Each scene shows the same named points in several views. A view is turned or mirrored, and shifted as a whole, has a little noise and may leave points out.

Scene 1
View 1
J_789: -28; 1; -17; 1; -33; -3; -20; -12; 11; -10; 25; -5; 13; -13; 22; 8; 13; -12; -4; 5; -5; 12; 10; 8; 19; 33; 30; -16
J_83: -12; 6; 1; 6; -10; 3; -28; -11; 15; -1; 24; -12; 1; -17; 2; -1; 0; -18; -3; 2; 5; -2; 11; -9; 7; 2; 14; -32
J_364: -8; -6; -10; 17; -34; -20; -23; -31; -23; -30; 50; 11; -4; -48; 8; 37; 13; -11; 17; 14; 14; 3; -4; 5; 27; 12; 50; -35
J_847: -34; -28; -22; -4; -35; -1; -32; 14; 27; -6; -24; -8; 34; 27; 4; -14; -8; -25; -21; 3; -41; 34; -13; 26; 30; 66; 19; 39
J_815: -30; -5; -19; -2; -34; -5; -25; -4; 14; -11; 10; -6; 19; -3; 15; 4; 7; -13; -8; 6; -18; 19; 2; 16; 24; 43; 28; 1
J_805: -23; -6; -15; 2; -25; -1; -27; -5; 15; -4; 10; -6; 15; -4; 9; 1; 3; -16; -8; 4; -11; 15; 1; 8; 18; 33; 23; -4
J_798: -38; 16; -16; -6; -24; 6; -20; -7; 27; 4; 21; -15; 16; -5; 28; -4; 15; -9; -9; 4; -6; 8; 20; 3; 5; 28; 14; -22
J_988: -60; 19; -36; -10; -50; -6; -7; -17; 11; -12; 39; -5; 23; -15; 53; 14; 37; 7; -2; 12; -9; 15; 25; 21; 15; 52; 32; -22
J_464: -11; 19; 8; 2; 8; 18; -28; -2; 34; 17; 18; -25; 0; -5; 3; -19; -2; -21; -12; -4; 7; -10; 22; -22; -6; -10; -3; -38
J_613: -7; 8; -1; 12; -14; -6; -23; -27; -3; -9; 48; -3; -7; -40; 7; 17; 9; -14; 8; 6; 20; -9; 13; -14; 8; -6; 28; -49
J_571: 10; -27; -4; 22; -23; -23; -34; -25; -26; -32; 31; 15; -4; -44; -20; 31; -7; -26; 13; 8; 6; 9; -20; 6; 36; 13; 47; -14
J_141: -19; -4; -3; 0; -9; 10; -33; 8; 35; 7; -7; -20; 16; 14; -4; -18; -10; -24; -18; -2; -19; 13; 4; 0; 10; 25; 4; 3
J_177: -10; 6; 4; 5; -3; 7; -31; -2; 25; 6; 13; -19; 2; -6; -3; -7; -8; -21; -9; -2; 0; -1; 9; -12; 4; 5; 9; -25
J_419: -24; -20; -21; 3; -37; -12; -28; -7; 3; -20; 7; 3; 17; -8; 9; 12; 1; -19; -3; 7; -20; 24; -8; 22; 32; 49; 35; 12
J_842: -16; 6; -4; 5; -13; 2; -25; -13; 12; -4; 30; -9; 2; -20; 8; 6; 6; -15; -2; 3; 5; -2; 11; -7; 10; 8; 19; -31
J_529: -11; -13; -3; 7; -11; 4; -35; 3; 21; -3; -3; -12; 13; 5; -9; -8; -13; -27; -13; 0; -15; 14; -4; 2; 18; 27; 12; 0
J_201: -6; -18; -9; 14; -29; -18; -30; -20; -13; -25; 26; 7; 3; -31; -4; 25; 0; -23; 6; 8; 0; 11; -10; 8; 31; 24; 41; -12
J_189: -26; 4; -4; -4; -7; 14; -31; 8; 39; 12; -4; -23; 15; 13; 5; -22; -4; -21; -19; -3; -17; 10; 12; -1; 6; 25; 0; -7
J_421: -16; -7; -6; 5; -16; 1; -32; -2; 20; -3; 4; -10; 11; 0; -1; -5; -4; -23; -11; 2; -11; 11; -1; 2; 17; 26; 17; -4
View 2
J_419: 39; -53; 40; -2; -32; 20; 7; -11; -16; -2; 8; 37; -10; 14; -5; 14; 20; 12; 4; -23; 4; 6; -30; -13; 7; 1; 1; 1
J_83: 14; -11; 8; 11; -1; 12; -10; -7; 7; 6; 1; -10; -26; 10; -13; 8; 11; 4; 11; 8; 19; 10; -8; 2; -11; 17; -7; 16
J_364: 4; -44; 37; 12; 19; 44; -34; -4; 23; 4; 32; 17; -9; 9; 18; 19; 29; -2; 29; -17; 5; -5; -14; -7; -30; -14; 2; 11
J_189: 33; -9; 8; 5; -41; -8; 14; -9; -19; 3; -19; -6; -32; 11; -33; 1; 0; 10; -6; 10; 25; 18; -11; 3; 17; 24; -10; 16
J_571: 16; -37; 35; -4; 23; 47; -9; -19; 16; 6; 37; 24; 4; 16; 21; 22; 26; 4; 12; -7; -3; -1; -22; -2; -25; 2; 10; -19
J_421: 30; -20; 18; 0; -26; 10; 10; -13; -12; 3; -2; 9; -20; 12; -17; 7; 8; 9; -3; 2; 14; 12; -18; -1; 7; 18; -2; 4
J_201: 21; -43; 35; 1; 5; 37; -9; -12; 5; 5; 23; 25; -5; 13; 11; 19; 24; 7; 12; -13; 2; 1; -22; -6; -15; -1; 6; -6
J_988: 23; -64; 41; 28; -47; 8; -34; 18; -10; -5; -11; 22; -39; 3; -19; 6; 18; 6; 36; -39; 21; 1; -18; -25; 1; -26; -20; 53
J_847: 60; -42; 35; -15; -68; -1; 37; -15; -46; -3; -12; 41; -11; 17; -26; 5; 5; 24; -18; -19; 4; 17; -37; -9; 36; 16; -2; -7
J_141: 37; -10; 11; -2; -36; -4; 22; -14; -20; 4; -15; 1; -24; 13; -30; 3; -1; 12; -12; 8; 16; 19; -15; 5; 18; 30; -5; 4
J_529: 37; -17; 15; -5; -26; 9; 20; -18; -15; 3; -2; 9; -14; 14; -20; 8; 7; 12; -11; 7; 11; 16; -17; 4; 11; 24; -1; -3
J_815: 33; -45; 35; 3; -28; 20; -1; -5; -12; 2; 6; 25; -16; 12; -7; 11; 16; 10; 9; -17; 8; 6; -23; -9; 3; -2; -3; 11
J_805: 33; -34; 24; 3; -30; 12; 4; -7; -12; 0; -3; 18; -21; 13; -17; 8; 11; 11; 3; -11; 12; 9; -20; -8; 7; 8; -6; 11
J_613: 4; -16; 14; 15; 14; 24; -26; -5; 21; 7; 11; -11; -24; 6; -1; 13; 16; 0; 19; 6; 18; 4; -2; 2; -22; 5; -5; 18
J_177: 19; -5; 5; 7; -10; 5; 0; -9; 2; 6; -6; -13; -28; 10; -21; 5; 6; 6; 0; 15; 22; 16; -6; 8; -3; 23; -7; 11
J_464: 10; 11; -10; 16; -7; -4; -7; -7; 7; 8; -16; -30; -36; 5; -31; 1; 1; 3; 4; 26; 30; 15; 5; 12; -5; 29; -12; 25
J_842: 11; -19; 15; 11; -3; 16; -15; -5; 9; 5; 0; -6; -27; 9; -13; 9; 13; 3; 14; 3; 18; 8; -7; 1; -14; 8; -7; 19
View 3
J_988: -25; 59; -1; 25; 11; -17; -7; -24; 3; 54; 3; -13; 2; -24; -27; 4; -26; 38; 12; 9; -42; 54; 20; -11; 43; -16; 3; -19
J_177: -21; -6; 9; 9; 0; -21; 13; 9; 6; 0; 11; 10; -4; -21; -20; -6; -1; -4; 5; 27; -3; 3; 17; -5; -9; 2; -8; -9
J_464: -22; -20; 15; 7; 21; -31; 11; 15; 11; 0; 10; 15; -9; -11; -9; -9; 4; -8; 4; 44; 15; 20; 20; -2; -22; 1; -4; -10
J_847: -26; 55; -1; 10; -64; -8; 31; -13; -17; 7; 6; -3; 12; -47; -51; -14; -19; 7; 20; -8; -51; -43; 13; -10; 36; 11; -6; -24
J_419: -28; 27; -12; 26; -29; 11; 4; -4; -4; 21; 13; -6; 2; -43; -41; -3; -20; 16; 6; -15; -46; -9; 12; -18; 35; -8; -17; -6
J_789: -26; 21; -3; 23; 1; -7; 0; -6; 3; 27; 9; -2; 0; -28; -28; -2; -15; 18; 6; 7; -29; 22; 17; -12; 22; -12; -9; -10
J_201: -29; -10; -18; 35; 0; 23; -10; 11; 7; 21; 19; -1; -9; -39; -32; 3; -14; 13; -9; -17; -34; 6; 6; -19; 21; -18; -30; 5
J_805: -25; 24; -6; 21; -10; -3; 5; -4; -1; 21; 12; -3; 0; -35; -32; -3; -15; 16; 4; 1; -33; 7; 15; -12; 24; -6; -11; -11
J_613: -24; -18; -1; 25; 27; -5; -9; 13; 15; 17; 14; 6; -12; -17; -16; 2; -7; 7; -8; 17; -5; 33; 15; -11; -3; -14; -19; 3
J_421: -25; 12; 3; 13; -19; -12; 16; 2; -2; 3; 12; 4; -1; -31; -31; -9; -10; 2; 9; 11; -22; -7; 14; -11; 10; 1; -8; -11
J_83: -22; -9; 4; 16; 12; -14; 4; 8; 9; 10; 11; 7; -6; -20; -18; -4; -5; 2; 0; 22; -6; 19; 17; -7; -2; -6; -10; -4
J_529: -23; 8; 2; 8; -27; -9; 21; 6; -3; -4; 10; 6; 2; -35; -33; -11; -6; -4; 8; 12; -19; -23; 12; -8; 9; 4; -9; -11
J_815: -26; 25; -9; 22; -16; 2; 4; -5; -1; 21; 12; -5; 0; -36; -36; -2; -19; 16; 4; -4; -38; 4; 12; -14; 28; -8; -14; -9
J_189: -22; 23; 13; 1; -21; -34; 28; -4; -5; 0; 5; 7; 6; -26; -28; -14; -6; -2; 17; 31; -14; -9; 18; -2; 0; 11; 6; -21
J_364: -28; -19; -19; 43; 27; 24; -27; 10; 18; 33; 20; -4; -17; -30; -23; 11; -15; 21; -17; -11; -24; 36; 9; -20; 21; -25; -36; 12
J_798: -22; 30; 9; 12; 1; -29; 10; -10; 1; 25; 5; 1; 3; -19; -21; -3; -11; 16; 12; 25; -19; 26; 23; -6; 15; -5; 4; -18
J_571: -29; -33; -23; 43; 4; 36; -15; 21; 13; 16; 23; 1; -14; -39; -30; 7; -13; 6; -19; -23; -28; 0; 3; -21; 15; -18; -43; 16
J_842: -23; -5; 2; 20; 15; -13; -2; 7; 11; 17; 13; 6; -9; -21; -17; -1; -7; 6; 0; 17; -8; 24; 16; -9; 2; -8; -11; -5
J_141: -23; 20; 9; 1; -27; -26; 27; 1; -7; -7; 9; 10; 6; -29; -30; -15; -7; -6; 15; 22; -18; -21; 16; -3; 2; 10; 0; -18
View 4
J_613: -7; 12; 2; -25; 3; 9; 5; 4; -4; -4; -24; 6; -8; -16; -1; -10; -14; -12; -3; -11; -7; 4; 15; 17; -22; -12; 25; 35
J_141: 30; 11; 4; 18; -14; -34; -3; -42; -18; -23; -4; 37; -13; -52; 0; 9; 14; -4; -17; -24; 15; 6; 0; 12; -33; 10; 15; 4
J_988: 19; 31; 38; -6; 5; 35; 17; -31; -4; 49; -21; 29; 27; -36; -22; 13; -3; -8; -21; -51; 0; -36; 7; 21; 1; 13; 52; 9
J_529: 19; 17; -2; 12; -1; -37; 6; -36; -11; -20; -2; 29; -15; -50; -1; 13; 4; -10; -19; -24; 8; -4; -3; 18; -39; 1; 18; 17
J_571: -10; 26; -10; -25; 23; -31; 32; -2; 12; -6; -5; 3; -15; -34; -12; 19; -30; -24; -21; -19; -12; -20; -10; 34; -45; -25; 30; 46
J_364: -17; 27; 2; -38; 25; 5; 28; 11; 13; 15; -20; -4; -3; -20; -14; 7; -36; -23; -16; -21; -15; -23; 2; 30; -25; -23; 39; 48
J_177: 15; 5; 0; 0; -13; -14; -6; -19; -12; -22; -15; 23; -13; -31; 4; -5; 5; -6; -6; -12; 5; 14; 11; 9; -29; 0; 14; 19
J_815: 14; 28; 10; 0; 9; -16; 20; -31; -3; 9; -7; 25; 2; -48; -15; 22; -7; -12; -26; -36; 1; -27; -7; 27; -31; -1; 36; 22
J_798: 23; 15; 22; 3; -8; 12; 1; -31; -12; 12; -18; 31; 6; -37; -8; 2; 8; -1; -12; -33; 6; -7; 10; 11; -12; 11; 31; 8
J_842: 0; 13; 4; -20; 5; 4; 8; -5; -2; 2; -21; 10; -7; -24; -3; -3; -13; -12; -9; -17; -5; -2; 11; 16; -23; -10; 28; 32
J_201: -5; 27; -2; -20; 20; -21; 28; -9; 9; 4; -9; 8; -7; -36; -13; 18; -25; -22; -22; -24; -8; -22; -7; 32; -38; -18; 35; 38
J_421: 18; 17; 3; 8; -3; -26; 6; -33; -9; -13; -6; 26; -9; -45; -5; 10; 2; -8; -18; -25; 8; -4; 0; 18; -33; 2; 20; 16
J_83: 7; 8; 2; -10; -6; -1; -1; -10; -7; -11; -18; 16; -10; -26; 2; -7; -5; -8; -6; -15; 1; 8; 16; 10; -23; -4; 19; 26
J_847: 40; 33; 13; 33; 1; -54; 21; -70; -12; -4; 9; 47; -3; -75; -16; 40; 16; -8; -38; -49; 18; -29; -23; 29; -45; 14; 30; 1
J_789: 13; 22; 16; -6; 4; 1; 12; -24; -3; 14; -15; 23; 3; -37; -12; 12; -6; -11; -18; -33; 1; -17; 3; 23; -18; 1; 34; 20
J_805: 18; 22; 12; 4; 0; -19; 10; -33; -7; 2; -6; 28; -3; -47; -10; 15; 0; -10; -20; -33; 5; -16; -1; 22; -30; 2; 29; 15
J_189: 30; 11; 10; 20; -18; -20; -7; -41; -22; -17; -7; 39; -7; -47; 0; 4; 18; -2; -13; -26; 16; 9; 7; 9; -28; 14; 15; 3
View 5
J_201: -1; -53; 21; 11; -10; 14; -21; -5; 0; 8; 9; 3; 11; -3; -8; -4; -9; -12; -3; -10; 1; 18; 11; -32; -3; 10; -27; -3
J_141: -13; 15; 32; -18; 6; -11; -5; -6; 14; 40; -21; -1; 3; 20; -7; 8; 5; -24; 20; 4; -12; 8; -5; 11; 13; 8; 10; -4
J_988: -2; -26; 50; -1; 34; 17; -31; 10; 0; 48; 27; 33; 42; 16; -9; 3; -40; 22; 37; 9; -50; -8; 34; -33; 16; 15; -36; -2
J_177: -7; -1; 6; -4; 3; -20; -16; -2; 23; 27; -4; 6; 2; -3; -6; -2; 10; -5; 22; -11; -10; -2; -8; 1; 18; 5; 13; 0
J_464: -6; 18; -9; -1; 11; -34; -22; 4; 34; 34; -1; 11; 3; -11; -4; -4; 12; 6; 37; -14; -17; -14; -14; 7; 30; 1; 24; -1
J_842: -5; -19; 5; 8; 7; -9; -27; 4; 19; 23; 11; 14; 12; -9; -6; -6; -3; 3; 22; -14; -14; -3; 3; -17; 16; 4; -3; -2
J_798: -6; -1; 31; -7; 22; -5; -22; 5; 16; 43; 7; 17; 22; 11; -7; 5; -14; 5; 34; 3; -34; -7; 11; -9; 21; 11; -9; -5
J_571: 2; -67; 7; 19; -20; 12; -24; -7; -1; -8; 11; -3; 6; -15; -6; -10; 1; -15; -13; -19; 15; 22; 7; -38; -10; 8; -26; -3
J_529: -11; -1; 19; -7; -2; -9; -9; -6; 13; 26; -13; -2; 1; 8; -6; 4; 8; -20; 11; -2; -2; 11; -7; 1; 10; 8; 6; -4
J_83: -5; -13; 3; 4; 5; -16; -23; 1; 22; 24; 6; 10; 9; -10; -8; -6; 1; 3; 23; -13; -11; -4; -2; -12; 17; 4; 3; -1
J_815: -8; -28; 41; -4; 6; 16; -16; -3; -1; 28; 0; 7; 16; 17; -5; 4; -15; -15; 8; 4; -17; 14; 15; -19; 2; 13; -24; -5
J_789: -4; -14; 32; -2; 19; 5; -25; 6; 8; 39; 12; 19; 23; 11; -7; 1; -19; 7; 27; 1; -30; -2; 17; -19; 16; 12; -18; -3
J_419: -6; -31; 50; -5; 2; 21; -12; -4; -9; 27; -4; 2; 17; 22; -7; 7; -16; -22; 0; 9; -13; 22; 20; -20; -5; 15; -29; -5
J_364: 7; -68; 4; 25; -2; 11; -37; 3; 3; 1; 30; 14; 18; -20; -8; -15; -13; 10; 3; -22; -4; 6; 16; -47; -1; 8; -31; -1
J_613: 1; -30; -8; 15; 3; -12; -32; 4; 19; 15; 19; 13; 13; -20; -6; -12; 1; 10; 20; -21; -10; -7; 0; -24; 14; 4; -4; -1
J_847: -18; 2; 76; -29; 6; 19; 8; -13; -11; 46; -32; -5; 10; 49; -8; 23; -11; -43; 4; 26; -17; 30; 15; 5; -4; 20; -17; -8

In a view up to two points have been moved. Name them for each view, in the order of its rows, or write none.
view 1 => J_815, J_613
view 2 => none
view 3 => J_464, J_805
view 4 => J_571, J_842
view 5 => J_529, J_789

Scene 2
View 1
J_12: -2; -13; 12; 10; 1; -1; 10; -6; 8; 4; -3; 6; 10; 16; -17; -16; -26; 8; -9; 15; 4; 5; 7; 34; 19; 3; -6; -16
J_722: -26; -9; -11; 41; 22; -3; -16; -3; -22; 37; 14; 8; -10; 30; -11; 26; 7; 40; -1; -14; 27; -4; 28; 26; 1; -39; 9; 24
J_84: -20; -12; 15; 7; 9; -2; 20; -6; -1; 0; 3; 7; 10; 21; -6; -3; -13; 10; -17; 18; 2; 19; 4; 34; 4; -10; 8; -18
J_16: -6; 3; -3; 41; -10; -7; -21; -14; 0; 36; 3; -3; 7; -7; -4; -10; -22; 0; 14; -16; 22; 0; 37; -1; -8; 18; 7; 25
J_363: -24; -8; 7; 18; 9; -5; 9; -7; -9; 10; 7; 5; 5; 22; -5; 5; -4; 16; -14; 9; 8; 14; 12; 31; -3; -16; 12; -4
J_568: 2; 0; -10; 45; -9; -6; -30; -12; -2; 45; 3; 0; 2; -4; -14; -8; -25; 7; 16; -20; 26; -11; 39; 0; 6; 10; -1; 30
J_123: -19; -1; 0; 30; 4; -6; -8; -9; -7; 26; 7; 2; 5; 10; -2; 3; -8; 10; 0; -6; 16; 9; 25; 14; -9; -4; 11; 12
J_155: -1; -4; 12; 22; -10; -6; 3; -13; 9; 14; -2; -3; 14; 1; -7; -21; -26; -6; -2; 5; 7; 8; 19; 13; 2; 20; 2; -3
J_966: -33; 6; 20; 13; -2; -10; 17; -15; -5; 2; 6; -6; 15; 3; 18; -7; -6; -16; -15; 12; 2; 41; 17; 10; -38; 16; 30; -8
J_777: 3; -19; 5; 15; 5; 0; 3; -5; 4; 11; -1; 10; 6; 19; -25; -11; -25; 22; -7; 8; 9; -8; 8; 38; 33; -10; -10; -9
J_301: -22; -12; 11; 10; 12; -2; 17; -5; -6; 3; 6; 9; 6; 27; -10; 3; -5; 17; -18; 13; 6; 16; 6; 37; 3; -17; 10; -12
J_739: 12; -6; 12; 17; -15; -4; -1; -12; 17; 14; -5; -1; 17; -5; -14; -32; -40; -7; -1; 5; 9; 0; 17; 15; 18; 27; -8; -7
View 2
J_301: 1; -17; 2; -10; 28; -3; -10; 6; -3; -1; -9; -15; 12; -4; -28; 20; 10; 14; -4; 2; -4; 16; -9; -18; 18; 24; -12; 28
J_777: 2; -36; 9; -30; 15; 7; -8; 10; 14; -1; -30; -39; -11; -2; -4; 17; 13; -1; 5; -6; 10; 12; -24; -23; 20; 40; -13; 23
J_123: -3; -11; -2; -5; 9; -8; 8; 1; -3; 5; -5; -22; 15; -15; -9; -11; 0; -3; 2; -6; -3; 19; -4; -14; 6; 14; -20; 11
J_966: -23; -4; 2; 10; 8; -8; 17; -2; -18; 4; 11; -11; 38; 0; -32; -5; -29; 2; 0; 10; -5; 23; 30; 0; 9; 19; -22; 22
J_568: -5; -23; -2; -13; -18; -8; 22; 0; 15; 16; -25; -46; 0; -27; 26; -40; -1; -33; 13; -25; 11; 19; -18; -18; -2; 17; -22; -6
J_84: -4; -20; 7; -12; 23; 0; -6; 6; -2; -5; -9; -18; 10; 3; -28; 23; 2; 12; -2; 5; -1; 16; -2; -15; 18; 28; -13; 28
J_155: -14; -32; 12; -18; -1; 4; 10; 2; 7; 2; -23; -40; 3; 1; -4; 2; -13; -10; 7; -3; 13; 14; -1; -13; 15; 39; -20; 22
J_12: -9; -37; 12; -21; 11; 8; -2; 4; 8; -4; -25; -35; -1; 6; -12; 20; -3; 1; 2; 1; 8; 12; -7; -15; 19; 43; -14; 29
J_722: 23; -4; -14; -11; 21; -19; -7; 6; 5; 9; -8; -19; 5; -40; 2; -14; 37; 1; 0; -23; -10; 21; -42; -28; 2; -9; -15; -3
J_363: 4; -8; -5; -5; 23; -11; -3; 5; -4; 3; -4; -14; 15; -16; -19; 4; 13; 8; -2; -5; -8; 19; -11; -19; 10; 12; -14; 16
J_16: -7; -18; -1; -6; -16; -9; 23; -3; 7; 13; -15; -39; 9; -22; 16; -38; -11; -29; 11; -19; 9; 21; -5; -13; -2; 17; -25; -4
View 3
J_966: -5; -11; -27; -37; 10; -8; -14; -5; -42; -36; -11; 28; -21; -17; 7; -13; -9; 48; -15; 10; 20; -27; -42; -21; -9; -6; -3; -2
J_568: 9; -8; 5; -13; -2; 5; -10; -2; -42; -10; -6; -1; 3; 2; 8; 2; 29; -9; -13; -3; -11; 9; -12; 3; -37; -27; 7; 34
J_722: -4; -4; 15; -20; 13; 6; 7; -5; 2; -2; -1; 5; 17; -16; 19; 2; 16; 3; 21; 9; -8; 17; 30; -24; 6; -39; -16; 23
J_16: 9; -2; -5; -30; -13; 21; -5; 6; -37; -22; -13; -5; -8; 5; 6; -5; 18; -3; -16; 0; -9; 13; -20; -1; -36; -22; 4; 34
J_123: 1; -6; 0; -23; 8; 2; -7; -3; -28; -16; -6; 10; -1; -10; 10; -2; 13; 15; 0; 6; -1; 1; -6; -14; -13; -24; -3; 19
J_777: -2; -19; 17; 14; 35; -35; -21; -21; -47; 5; 13; 25; 18; -17; 18; 9; 35; 13; 2; -2; 2; -17; 5; -5; -17; -28; 7; 18
J_739: 6; -17; 1; 6; 17; -28; -28; -14; -71; -9; 2; 21; -1; -2; 9; 3; 34; 11; -21; -7; 2; -21; -31; 9; -43; -16; 21; 23
J_363: -8; -10; 0; -20; 21; -11; -6; -8; -20; -14; 0; 22; 3; -23; 16; -3; 7; 27; 9; 7; 6; -8; 3; -24; 7; -24; -9; 10
J_301: -9; -16; 1; -9; 35; -29; -16; -18; -31; -10; 5; 33; 5; -27; 18; 2; 9; 34; 9; 6; 11; -23; -1; -24; 8; -22; -6; 3
J_84: -8; -18; -3; -7; 33; -33; -19; -19; -39; -12; 6; 36; 2; -26; 16; -2; 12; 38; 4; 3; 14; -28; -10; -20; 3; -18; -3; 1
View 4
J_84: -35; -2; -27; 15; -2; -4; -16; -8; -32; 13; -18; 10; 23; -29; -3; -2; -11; -15; -6; 10; 4; -23; -34; 14; -29; 2; 5; 13
J_363: -33; 3; -20; 11; 3; 0; 12; 8; -20; 8; -11; -1; 14; -21; 6; -4; -19; -22; 2; -9; 9; -24; -36; 5; -12; 1; -3; 14
J_568: -20; 21; 5; 16; 15; 38; 23; 0; -16; 16; -16; 10; 11; -2; 2; -9; 6; 9; 20; -26; -17; -48; 16; 17; 40; 13; -13; 31
J_777: -46; 8; 2; 19; 2; 8; -14; -27; -42; -1; -20; 14; 29; -25; -19; -9; -5; -8; -9; 10; -15; -24; -14; 11; 4; -14; -6; 21
J_301: -36; -1; -23; 15; -2; -6; -6; -5; -29; 5; -16; 5; 23; -26; -3; -4; -14; -23; -6; 5; 7; -21; -39; 8; -24; -2; 2; 12
J_12: -39; 4; -8; 21; 3; 10; -18; -27; -41; 4; -22; 18; 31; -26; -16; -6; 0; -6; -7; 13; -11; -29; -13; 14; -1; -7; -3; 22
J_722: -37; 21; 3; 9; 6; 7; 36; 16; -16; -9; -10; -15; 4; -10; 12; -13; -27; -25; 1; -30; 7; -25; -36; -7; 23; -10; -20; 16
J_155: -22; 1; -21; 16; 5; 23; -11; -12; -28; 27; -19; 21; 24; -16; -7; -2; 6; 6; 11; 3; -11; -38; 1; 24; -4; 18; 4; 24
J_123: -22; 9; -14; 10; 5; 15; 17; 9; -16; 17; -14; 5; 10; -13; 8; -4; -10; -7; 11; -16; 1; -34; -16; 12; 3; 10; -4; 20
J_16: -13; 11; -10; 14; 12; 36; 18; 6; -12; 27; -14; 12; 10; -3; 6; -6; 7; 7; 22; -23; -11; -47; 10; 21; 22; 23; -6; 28
J_966: -9; -14; -53; 10; 1; 4; -5; 16; -11; 42; -13; 16; 13; -20; 14; 3; -4; -4; 18; -2; 11; -35; -21; 26; -44; 34; 19; 14
J_739: -23; 2; -14; 20; 8; 28; -22; -27; -38; 24; -23; 29; 31; -19; -17; -3; 17; 12; 9; 12; -20; -40; 13; 31; 2; 12; 3; 28

In a view up to two points have been moved. Name them for each view, in the order of its rows, or write none.
view 1 => J_363
view 2 => J_123, J_155
view 3 => J_568, J_16
view 4 => J_12
